Each row is a point on a landscape with many valleys, with its height.
A ball rolls from a point to whichever of its 5 nearest points has the largest drop for the distance, and stops where none of them is lower. Distance is the straight distance between rows; heights are no part of it.
Q796 h=296: [106 143  96 119 134 117 114 125 118 144 133  86 142 126 172  96  96 158
  70 115 153 158 198 170 142  67 112 151]
Q310 h=745: [153 102  98 118 133 118 111 127 143 180 118  96 126 121 185 120  75 161
 136 134 139  97 108 154 132  70  94  83]
Q206 h=203: [128  67 150 141 107 107 180  43 100  56 209 121  82 144 147 159 164  69
 138 133  76 145  84  75 134 126 128 118]
Q149 h=301: [143 117 162 185 122  90 164  89  86  75 184 121 120 164  98 153 201  58
 156 174 113 126  83  83 134 147 126 160]
Q912 h=390: [177 135 169 119 112 147 167 117 126  91 148 168  89 107 124 152 146 120
 131 143 108 138  73  83 126 179 113 164]
Q497 h=171: [ 70 130 111 103 171 176 151  99 106 143 129 179 140 114 105  79 145 140
 123 117 138 129 206 155 116 162  70 178]
Q734 h=126: [ 85 150 141 136 160 121 160 146  95 104 127 124 124 149  85 152 214 122
 124 147 149 148 174 137 112 150 123 151]
Q202 h=147: [ 88 142 119 114 146 122 146  95 100 139 155 110 139 191 120 118 154 103
  86 144 161 147 170 179 131  86 136 144]
Q74 h=433: [156 113 122 137 118 131 132 125 132 107 113 131 154 109 136 126 106 149
 110 118 115 101 105 116 119 139 114 119]
Q199 h=348: [ 98 183 112 110 155 126 105 164 183 148 108 131 149 119  81 138 112 182
 124 112 144 149 158 138 136 144 149 139]
Q51 h=240: [ 79 142 115 102 123 107 105 163 163 188 112 139 158 103 110 112  65 191
 123 117 151 166 199 185 118 109 125 115]
Q24 h=449: [117 126 113 124 134 130  49 163 158 162 126 114 150 134 137 110  98 170
 135 126 140 132 147 151 129 107 124  86]
Q666 h=400: [152 113 130 148 151 141 158 117  93  99 153 144 141 131 131 134 178 109
 134 132 115 128  97  86 132 155 107 161]
Q138 h=446: [117 119 100 121 131 126  92 138 160 155 111  98 123 142 197  87  99 161
 112 133 149 137 167 157 133  92 141 104]
Q988 h=266: [122 125  95 107 129 157 111 110 116 140 120 140 144 118 146 130 121 119
 123 142 132 123 151 155 120 118 114 114]
Q412 h=347: [126  96  64 112 142 157 146 106 107 138 134 148 124 123 165 104  98 131
 103 141 118 121 157 140 131 117 102  78]
Q544 h=325: [134 131  98 109 141 141 110 143 182 163  93 166 139  91 124 106  67 143
 141 130 116 133 139 115 132 137 119 124]
Q906 h=330: [185 108 172 138  70 127 145 146 184 119 132 123  81 112 132 149 100 103
 158 108  95 108  61 102 117 134 110  90]
Q85 h=144: [ 85  93 104  84 162 162 161  89  81 136 150 139 134 141 128  94 158 129
 104 144 155 129 178 169 130 146  46 134]
Q838 h=265: [105 120  89 116 160 143 115 115 135 166  98 149 148 124 155  80  74 168
 117 147 133 143 165 171 116 102  93 126]
Q663 h=307: [ 85 152 122  99 149 100 132 149 146 132 108 155 123 110  91 118 109 162
 112 110 147 183 218 183 148 159 135 176]
Q167 h=440: [122 104  94 103 108 134  99 119 151 190 119  94 128 135 211  78  81 176
  86 135 185 124 181 168 134  35 113 119]
Q130 h=295: [127 103 110 116 144 136 152  77  83 100 163 125 111 166 136 141 180  86
 133 138  95 116 106 106 127 124 103 141]
Q864 h=447: [149 130 177 172 136 114 175  74 139  58 169 126  98 128  82 141 189 105
 166 160 114 137  81  77 131 173 134 166]
Q395 h=336: [196 156 161 162 133 111 134 153 153  90 108 120 117 113  96 178 157  96
 147 154 113 107  52  82 124 183 187 141]
Q747 h=135: [ 54 128 141 103 153 155 149 100  78 132 151 135 110 150  99  97 175 104
  97 125 151 143 192 167 125 130  87 148]
Q592 h=179: [ 97 105 128 120 136 145 139  78  51 109 162 133 125 175 149 126 157  88
 110 137 151 134 144 140 134 111  96 129]
Q440 h=317: [153 100 126 118 114 160 180  96  86  84 162 141 109 114 137 114 138 123
 137 142 114 107  97  87 124 154  79 145]
Q257 h=178: [ 81 151 127 101 142 134 157 126  99 121 143 132 118 123  99 126 173 109
  81 121 159 161 210 175 147 127 140 153]
Q677 h=170: [ 87 151 109 111 134 146 157  98  83 145 156  97 146 177 150  96 129 137
  70  94 155 159 200 201 121  69 115 159]
Q157 h=231: [121 130 134 135 151 163 128 111 132 119 126 154 154 111 110  89 142 153
 134 144 113 125 167 108 109 180 101 168]
Q783 h=267: [ 40 145 138 102 142 132 163 129  97 133 138 183 132 120  80  91 134 161
  94 113 148 185 208 177 157 148  79 179]
Q376 h=450: [137 165 120 135 135 149 102 181 178 133 107 135 174 119 100 153 112 160
 146 115 123 107 106 123 131 153 137 138]
Q660 h=195: [ 89 130 102  89 146 150 133 113 118 139 124 166 138 125 135  98 101 146
 123 138 131 135 213 177 116 138  86 147]
Q985 h=512: [173 123 143 161 123 121 118 134 114  84 115  96 134 163 115 188 147  88
 132 137 116 108  83 108 110 153 180 131]
Q178 h=204: [ 91 114 113 126 152 157 152 106  78  96 154 130 121 162 108 130 168  95
 128 141 145 137 140 128 134 116  96 158]
Q139 h=139: [140  77 155 157 115 105 182  81  68  44 170 121 114 162 136 183 188  88
 136 148  99 123  64  92 134 145 129 122]
Q650 h=627: [163  97 131 139 126 104  99 156 125 138 122  83 137 157 185 186 142 112
 137 118 134  75  82 115 132  89 192  68]
Q802 h=376: [153 135 148 134 139 140 142 126 110 106 114 164 123 101  94 138 135 131
 147 132 109 130 110  94 119 180 124 156]
Q252 h=73: [ 79 126  85  96 142 115  81 163 203 183 102 127 170 109 128  79  62 182
 158 117 144 141 180 151 101 114 130 106]
Q2 h=239: [ 99 132 130 130 149 144 140 103  80  98 128 123 128 143 140 141 174 102
 102 139 148 137 141 151 143 101 159 131]
Q628 h=280: [113 133 117 125 156 183 152 100 121 104 141 185 155  72  81  84 153 146
 145 139 109 129 156  92 122 179  67 169]
Q478 h=233: [101 141 119 105 136 137 137 133 129 143 113 150 140 129 112 103 105 160
 105 117 147 169 225 182 131 137 115 136]
Q572 h=475: [147 120 139 148 134 122 152 126  81  78 123 111 130 139 107 150 176 101
 131 145 125 113  98  83 113 138 131 133]
Q342 h=579: [ 76 147 106 146 103 112  93 166 123 190 129  58 124 130 202  80  82 194
  58 128 161 153 155 183 133  29 161 130]
Q169 h=251: [ 96 155 105 110 150 138 104 152 152 135 102 181 151  95  93  97 129 172
 141 125 132 146 170 134 134 158 110 140]
Q824 h=539: [164 141 154 148 108 138 108 143 180 174  99 127 152 107  92 123  79 145
 188 101 105 104  77 113 128 144 119 127]
Q57 h=523: [140 144 114 125 122 114  91 172 118 141 107 102 121 140 161 138 139 150
 118 118 150 113 128 135 135  70 161  80]
Q78 h=457: [212 117 187 136  69 126 153 138 170 101 136 146  53  90 121 156 104 106
 140 158 102 127  61  85 144 184 131 125]
Q92 h=235: [150  92 132 123 111 113 162  75 104  71 190 137  75 122 133 149 164 107
 128 145  80 145  78  89 128 160  93 150]
Q35 h=571: [148 147 114 128 126 134 121 148 117 130  92 127 143 132 107 145 159 118
 133 131 138 117 113 124 115 124 174 121]
Q332 h=538: [140 150 137 165 160 110 135 122 111  80 140 131 147 135  80 142 204  91
 150 162 128 147 105  68 130 176 153 155]
Q502 h=432: [137 120 102 103 142 114  80 132 118 156  95  97 150 151 173 126 110 161
 124 123 157 134 164 152 132  82 164 108]
Q210 h=242: [101 181 117 109 147 139 156 138 130 111 121 148 142 105  91 125 156 139
 120 111 137 153 185 152 137 152 113 149]
Q898 h=329: [133 146 151 113 146 163 160  79 141 106 134 191 131  94  88  94 137 141
 154 150 115 135 118  68 115 169  80 187]
Q408 h=458: [143 149 117 123 154  95  79 174 146 148 108 108 150 120 105 148 135 141
 150 108 124 120 117 122 122 120 177 105]
Q610 h=188: [ 99 119 109  96 158 162 139 108 119 140 110 190 158 100 116  80 107 149
 147 130 123 125 178 139 112 168  74 163]
Q886 h=202: [ 72 151 107  88 167 153 138 124 138 137 112 167 138 112  86  85 116 159
 128 100 117 153 200 145 129 167  99 155]
Q68 h=93: [ 58 116 108 112 142 163 152  60  59 134 154 102 112 177 126 105 154  91
  87 127 164 155 190 178 118 106  83 158]
Q507 h=434: [179 181 173 161 117  91  89 186 197 137  97 102 132 123  88 135 126 114
 154 120 108  87  46  91 142 143 182 101]
Q909 h=485: [177  87 131 141  87  93 134 123 117  93 130 103  87 145 160 192 141 101
 120 108 100 112  55  95 122 120 173 104]
Q72 h=208: [ 79 129  98 134 137 129 109 144 201 149  97 185 149 100 128  98  65 191
 151 104 121 149 203 178 119 134 113 137]
Q386 h=313: [160 127 178 163  98  98 165  94 108  71 143 116  94 131 119 167 172  73
 139 149 103 117  64  68 138 165 161 147]
Q776 h=600: [146 116 120 144 109 108  79 181 171 166 120 106 143 120 143 133  97 138
 150 128 126  77  66 123 136 103 160  78]
Q315 h=481: [179 138 150 158 115 118 114 169 147 136 125  96 143 132 141 141 126 109
 158 124 103  89  55 101 132  98 182  85]
Q563 h=536: [165 106 133 183  77 119 122 168 143 137 132  96 131 146 168 157 134 111
 150 106 121  94  56  90 119  95 164  81]
Q253 h=277: [114 113 115 120 157 148 155  91  85  75 142 161 114 124  92 118 177  93
 152 134 125 134 126 106 128 155  84 165]
Q724 h=537: [181 146 195 139  69 138 141 152 180 133 108 151  98  99 104 158  98 102
 172 123 100 112  46  78 136 192 150 131]
Q588 h=341: [128 117 117 131 128 124  93 118  95 146 135  89 136 154 203 148 119 143
  85 125 159 149 168 168 129  66 145 108]
Q190 h=166: [ 81 131 113  95 154 134 131 105 106 129 135 146 131 115  95  79 135 127
 118 127 129 142 171 149 122 137  74 165]
Q687 h=264: [110 118 105 129 131 137  98  94  58 117 135 103 129 178 191 156 157  82
  80 128 159 140 143 162 116  76 144 131]
Q634 h=332: [187 152 180 169 105 100  97 159 175 140 122  97 109 138 123 154 104  98
 161 105 104  94  31  85 133 134 166 114]
Q919 h=321: [196 118 152 143  96 135 160 123 118  88 121 138 110 112 138 156 143 104
 128 134  84 116  79  95 134 151 139 121]
Q939 h=664: [147 116 103 123 129 129  93 154 132 168 110 112 135 117 162 122  97 126
 142 136 127  83  93 107 136  97 137  78]
Q111 h=205: [ 92 113  90 110 134 128  90 151 196 182 100 109 146 113 151  64  37 192
 141 124 139 153 176 160 112  84 126 108]
Q197 h=281: [113 144 125 125 143 110  71 184 199 198 108 110 167 114 107 117  64 158
 160 112 142 117 122 130 119 127 145 110]
Q799 h=460: [119 132 118 124 139 121  93 131 112 139 108  90 148 148 160 166 117 131
 111 143 143 109 134 146 129  68 180 115]
Q54 h=224: [133  85 166 164 122  74 167  73  95  53 189 115  99 164 113 178 182  58
 142 164 121 124  54  90 138 161 144 128]
Q590 h=55: [193 134 154 162  92 115 140 137 145 111 121 131 102 117 120 177 121  82
 144 136 113 108  38  92 118 151 142 112]
Q902 h=354: [121 160 121 130 137 116  89 172 152 143 102 118 128 122 132 127 123 158
  93 125 152 140 171 186 124 114 160 105]
Q491 h=260: [124 149 124 126 141 126 103 150 108 126 120 118 142 143 118 127 149 134
  96 111 156 130 190 172 131 111 157 123]
Q263 h=319: [173 106 149 149  79 146 136 139 137 119 132 131 110 128 157 157 128  91
 133 132 121 106  62  84 129 131 147 110]
Q849 h=459: [187 174 198 158  96 104 104 160 199 156  93 134 110 102 106 133  73 117
 168  90 109 115  34 101  97 155 123  81]
Q743 h=498: [177  87 127 131  78 136 135 150 149 158 134 103  89 117 155 124  93 115
 139 105  99  87  58  90 122 117 133  65]
Q800 h=361: [101 158 130 107 109 103 121 188 154 168 135 130 137 107 130 113 101 187
 102  89 149 162 196 189 153 108 153 148]
Q577 h=394: [127  97 115 137 120 102 117  91  50 114 139  86 142 149 172 194 172  83
 113 141 123  90 113 108 155  94 167 111]
Q21 h=214: [ 65 149 129 111 125  77  92 175 211 201 105 129 146 118 116  82  51 195
 154  94 162 168 196 170 143 103 148 122]
Q37 h=463: [181 143 177 145  92 121 121 138 161 161  96 131 115 110 115 132  92 125
 152 105  95 103  49  98 132 146 116 105]
Q740 h=484: [163  87 115 128  73 136 178 106  93 107 152 133  78 132 152 169 127  92
 116 137  91 115  84 104 126 128 126  91]

Call two points neighbours if one is among the 5 nearest of the other. Go from one point of each pair to the other, from neighbour to neighbour, staying as low as possible. Name the highest point that can't be avoided.
Q734 / Q139: Q130
Q590 / Q734: Q919
Q68 / Q734: Q747

For each start below, name the point where the ball stops.
Q412: Q68
Q74: Q68
Q898: Q68
Q838: Q68
